Each row is a point on a tangle of strands that fork and nearly touch. The rows are in no order.
In the rows, 128 means zero.
Points whose rows are less than 104 apart are linked; no others are. Some points are linked to none.
<59>: [146  89 104 105 112 147 126  96 144 110 182 162  98 107 123  68  61 153
 106 143]
<327>: [ 97 127 146 125 171 171 135 182 125 115  71  69 124 121  81  68 139 121
 126 140]
<1063>: [116 174 186 112 178 114 107 182 117 147  81 119 137 191 120 116 126 144
 133 150]
<80>: [149 104 110 143 148 155 106  95 106 108 147 161 147 117 156 106  90 149
 144 168]
<495>: [ 85 174  89 140 164  99 115 104 124 116 142 143 168 156 172  98  79 153
 137 124]
<820>: [118 139 161 125 167 161 133 168  93 149 106 131 180 135 159 166 175 142
 171 131]
<539>: [111 147 119 171 109  76 129 127 149 120  94 102 135 146 123 172 155 111
 121 115]
<861>: [115 136 171 158 181 130 104 128  93 115 103 158 140 156 136 131 175 156
 149 211]
<670>: [122  84  93 148 138 140 164  72 146 150 147 172  96  68 129 134 134 125
 119 110]
<432>: [127 126 139 190 134 155  94 138  76 160  86 133 126  81  96 124 185 102
 119 156]
<974>: [115 103 140  66 130 119  99 126 123 133 181 140 105 138 128 154 148 149
 101 152]
<409>: [ 92 171 103 138 131  68 144  82 157  94 143 150 136 170 155 115 102 151
 127 122]
<952>: [ 48 130  82  95 133  93 112 117 135 109 192 124 130 118 134 127 156 155
  88 143]
<221>: [116 121 111 167 120 107 129 107 159  63 100  87 107 134 102  89  98 130
 118 158]
<1098>: [114  80  99 128 137 150 148  86 150  70 170 140 109 108 126  77 105 159
 123 170]
<196>: [146 127 119 180  93  96 150  78 147 101 119 155 145 140 162 186 152 138
 156 136]
<412>: [118 133 131  69  96  92  81 145 130 107 167 105 140 181 130 142 127 151
 104 152]
<550>: [190 102 126 114  73 126 122 112 128 165 157 137 100  92  98 141 118  85
 102 105]
<141>: [149 129 108 114  54 103 114 127 159  81 140  93 134 158 105  87  77 132
 103 134]
<44>: [185 123 160 109  80 162 108 174 104 121 113  53 145 122 101 124 135  80
 147 129]
<1049>: [120 127 101  52  92 126 108 116 129 134 209 161 159 151 164 127 107 157
 117 111]
<446>: [121 126 105 139 118 138 117 134 119  88 120  89 187 136 158 135 130 142
 158 144]
<227>: [111 126 158 100 143 148  88 180  71 181 141 111 140  90  84 131 203 110
 105 156]
<213>: [130 172 141 123 153 126 122 177 119 172  94 119 155 150 140 139  97 110
 138  76]
<1012>: [103 109 111 111 179 170 169 128 134 140 124 119 141  97 150 139 135 132
 152  88]
<1025>: [134 115 116  98  70 100 182  79 173  86 162 185 139 170 172 123 127 174
 150 134]
<250>: [130 122 109 150 138 102 175  88 180 147 135 185  65 116 111 103  75 122
  99  89]
<1005>: [118 146 168  80 150 112  96 161 128 110 118 103 124 199 133 129 116 153
 129 162]
<1062>: [143 152 176 168 148 180 101 159  56 199  97 160 159  93 101 122 192 112
 129 144]
<431>: [ 96 135 113  89 167 138 172 122 151 113 134 124 143 149 170 135 113 149
 155  90]
<450>: [133 110 130 120 160 153 117 119  97 174 151 172 146  98 165 172 151 137
 146 122]
<117>: [144 107 124 176 142 188 140 130 118 117  67  99 120  84 103  91 122  97
 146 125]
<304>: [178 147 171 109 129 122 100 169 119 173 108 122  89 147  93 120  86  87
 109 102]
<186>: [102 160 125 164 154  71  88 103 136 120 148 160  82 144 125 107  85 155
  91 170]
<323>: [ 65 108  87  87 147 132 124 140 120 120 169  97 165 107 142 144 171 144
 117 129]
<984>: [111 123 111  91  97  99 173 116 195 101 138 130  96 159 114  91  96 137
 103  91]
<616>: [161 102 117 109 102 123 107 103 128 149 177 161  86 101 108 110  89 129
  92 133]
<493>: [153 121 143 107 172 188 118 154  73 201 135 152 146  80 131 109 117 115
 141 105]
<697>: [116 158 164 148 149 130  99 194 113 149  72  87 115 136  61  72 130 116
 100 146]
<336>: [105 139 126 132 126 100 126 145 130 161 109 106 122 112 112 182 174 101
 112 102]
<209>: [126 120 122 132 146 122  73 123  76 191 169 173 135  87 133 161 154 131
 108 150]
<273>: [137 147 145 204 132  98 115 107 125 122  71 133 117 139 128 165 161 109
 140 155]
<785>: [ 62 137  83 111 115  99 121 116 158  73 187 117 105 131 116  61  85 163
  85 151]
<347>: [131  90 153 132 124 140  97 127 103 125 123 123  90 103 102 163 200 114
 109 175]
<197>: [130 112  99 147  92  99 185 107 185 143 121 151  87 116  96 121 108  95
  96  62]
<779>: [204 116 154 110  64 168 148 162 120 119 146  84 142 127 137 191 149 105
 181 102]
<63>: [148 120 152 155 184 208 145 143  91 174  79 155 143  87 137 115 140 115
 166 115]
<237>: [179 132 177 126 135 117 128 115 155 103  96 142  92 196 138 136  80 136
 144 140]
<915>: [116 126 137 190 179 162 172 112 138 129  55 120  90  99 112 118 150  95
 151 113]
<939>: [ 92 147 163 151 194 141 181 141 136 123  59 105 117 140 128 136 176 118
 161 119]
<794>: [122  88 114 116 177 175 155 111 132 171 137 153  91  67 123 137 139 116
 129  95]
<589>: [ 86 137 111 151 167 102  84 124  95 155 152 153 131 107 131 127 141 148
 104 166]
<677>: [146 136 139 153 154 115 115  97 131  94 114 148 122 161 151 107  81 152
 146 167]
<866>: [ 64 129  77  84  96  88 130  95 159 120 211 177 113 126 135 101 128 169
  89 128]
<470>: [149 101 122 104  87 135 167 132 183  94 113  90  95 139  97 102  91 108
 115  91]
<321>: [138 130 123 160 124  99 114 129 136 171 117 131  79 101  80 127 111  85
  79 102]
<549>: [139 138  96 174  68  72 101 109 139 136 129 129 109 115  90 130 114 104
  76 126]
<633>: [122 121 164  73 149 166 114 189  98 167 123  84 124 106  90 114 159  99
 118 120]
<727>: [128 158 125 171 130 114  94 159 109 124  80  92 146 135 105  97 104 113
 120 144]
<1056>: [ 92 168 183 148 198 121 141 160 132 121  57 114 127 176 113 111 166 141
 148 159]
<559>: [114 130  99 132 142 113 173  74 144 133 161 180 148 124 186 174 143 153
 153 104]
<408>: [108 137 140  96 138 154 130 186 100 150 117  81 174 120 138 172 181 125
 153 107]
<813>: [ 98 146 128 113 165 121 126 161 119 191 115 126 121 113 116 139 133 111
 114  83]
<761>: [203 118 158 157  82 122 146 102 162 100  98 153 108 167 138 166 106 114
 150 129]
<301>: [188 131 128 121 106 152 137 138 128 144 127 128 147 134 145 121  60 107
 146  81]
<716>: [170 110 140 145  98 168 153 133 127  99 115 116 153 129 166 196 156 134
 190 121]
<73>: [158 124 143 104  74 123 190 124 184  75 116 120 138 188 159 156 113 144
 162  91]
<242>: [169 115 136  90 119 160 141 137 110 168 163 147 148 110 165 186 139 125
 159  90]
<688>: [159 150 109 154  70  87 101 115 137  88 120 116 158 171 141 121  76 134
 123 141]
<244>: [118 117  91 192 144 103 168  60 161 122 129 166  92  88 124 113 112 129
 121 120]
<782>: [ 88 140 109 185 152  92 113 109 138  98 124 120  93 109 108  89 103 141
 101 167]
<391>: [193 119 159 127  92 131 106 135 112 151 123 124 110 128 113 157 121  94
 125 123]
<188>: [209 113 181 124  80 192 113 160  91 117 117  87 135 120 124 158 161  91
 173 141]
<931>: [165  94 146 128  69 128 182 106 179  85 115 132 106 152 136 176 147 127
 153 111]
<787>: [155 140 140 124 129 123  88 162  97 200 132 119  89  91  71 107 111  74
  84 114]
<1102>: [138  89 125  36 103 137 138 113 144 144 201 163 112 128 146 147 134 156
 110 110]
<630>: [139 122 108 118 152 166 108 139  97 168 146 130 143  85 129  81  69 120
 124 109]
<9>: [ 50 145  90  84 147 108 132 124 151  92 169 108 136 148 145  93 116 159
 110 123]
<262>: [145  96 132 156 130 150 146  94 129  90 114 134 133 123 157 169 167 137
 161 153]
<26>: [144 134 109  54  66 135 129 142 136 120 179 115 173 147 155 127  95 137
 137  85]
<890>: [140 113 110 101 119 142 177 105 147 166 162 176 140 110 173 183 130 139
 146  62]
<68>: [102 170 101 160 158 113  94 148 105 130 111 111 173 135 140  77  75 141
 129 140]
<643>: [ 96 108 134  97 172 118 148  92 137  90 155 145 125 151 164 155 159 161
 142 165]
<415>: [142 128 140 203 112 115 106 116 115 134  75 123  84 103  89 153 168  87
 109 145]
<1083>: [119 164 136 123 159 121 164 151 154 121  95 108 143 172 159 145 103 127
 160  76]
<927>: [ 93 110  80  81  70  97 183  97 177 109 175 171 102 132 127  71 116 163
  97 111]
<575>: [136 139 151 109 120 156 131 189 101 174 110  69 145  95 101 153 172  71
 136  83]
<370>: [124  91 129 122 147 121 167  64 160  73 153 156  95 135 145 122 140 161
 138 173]
<17>: [113 153 127 129 122  67  68 129 122 156 158 151  86 142 107 132 104 137
  75 151]
<421>: [ 98 131  78 127  76  97 110 114 147  73 157  93 155 138 124  87 102 153
 100 150]
<165>: [123 103  96 101 103 147 114 137 107 111 168  95 185 107 149 142 146 132
 135 135]
<853>: [127 112 150 154 130 201 132 168 102 117  61  72 126  96  86  92 175  96
 141 139]
<762>: [158 153 184 168 150 189 133 163  83 190  61 150 132 105 108 135 177  91
 147 104]
<848>: [ 76 169 103 126 136  72  67 154 103 167 155 122 134 121 111 125 125 128
  79 136]
<804>: [103 141  93 122 120  95 187  61 164  81 159 173 158 152 188 119 124 168
 158 115]
<1018>: [133 148 125 139  95 116  90 162 102 125 108  73 177 133 123 148 146 111
 130 140]
<666>: [152 147 186 138 174 159 112 152  89 144  93 165 163 162 153 139 144 154
 178 167]
<443>: [142 144 117 182  79  57 157  84 173 101 104 146 122 161 131 164 135 126
 123 122]
<128>: [ 79 129 141 135 211 120 130 116 101  96 139 146 153 145 156 131 175 158
 154 193]
<480>: [157 113 102 134 115 153  86 128  99 120 148 117 151 100 124  86  85 126
 124 151]
<274>: [159 115 142  93  98 149 124 163 140  94 110  50 121 139  93  94  92 102
 126 119]

Follow the links from the first point to the second, and from the first to the third. Name the last point that the two ways share.
<984>, <480>, <670>: <539>
<539>, <688>, <848>: <952>
<244>, <1018>, <80>: <539>
<779>, <559>, <785>: <952>
<915>, <984>, <589>: <727>
<1063>, <559>, <716>: <727>

A fork is a point with three links. Follow the links from the first point to the second and name the forks in between, in order.
<630>, <165>: <539>, <952>
<495>, <1056>: <727>
<931>, <197>: <539>
<1012>, <559>: <539>, <952>, <727>, <804>
<117>, <493>: <727>, <952>, <539>
<470>, <495>: <952>, <727>
<785>, <677>: <952>, <539>

A fork is a point with three links, a tip a point with one. Leave the first point through the second and follow the links. Name the first fork or tip that comes.
<633>, <575>: <549>
<727>, <697>: <26>
<787>, <304>: <227>
<273>, <415>: <73>
<73>, <931>: <539>
<1102>, <974>: <727>
<221>, <782>: <804>
<336>, <813>: <197>
<716>, <779>: <952>
<559>, <890>: <221>
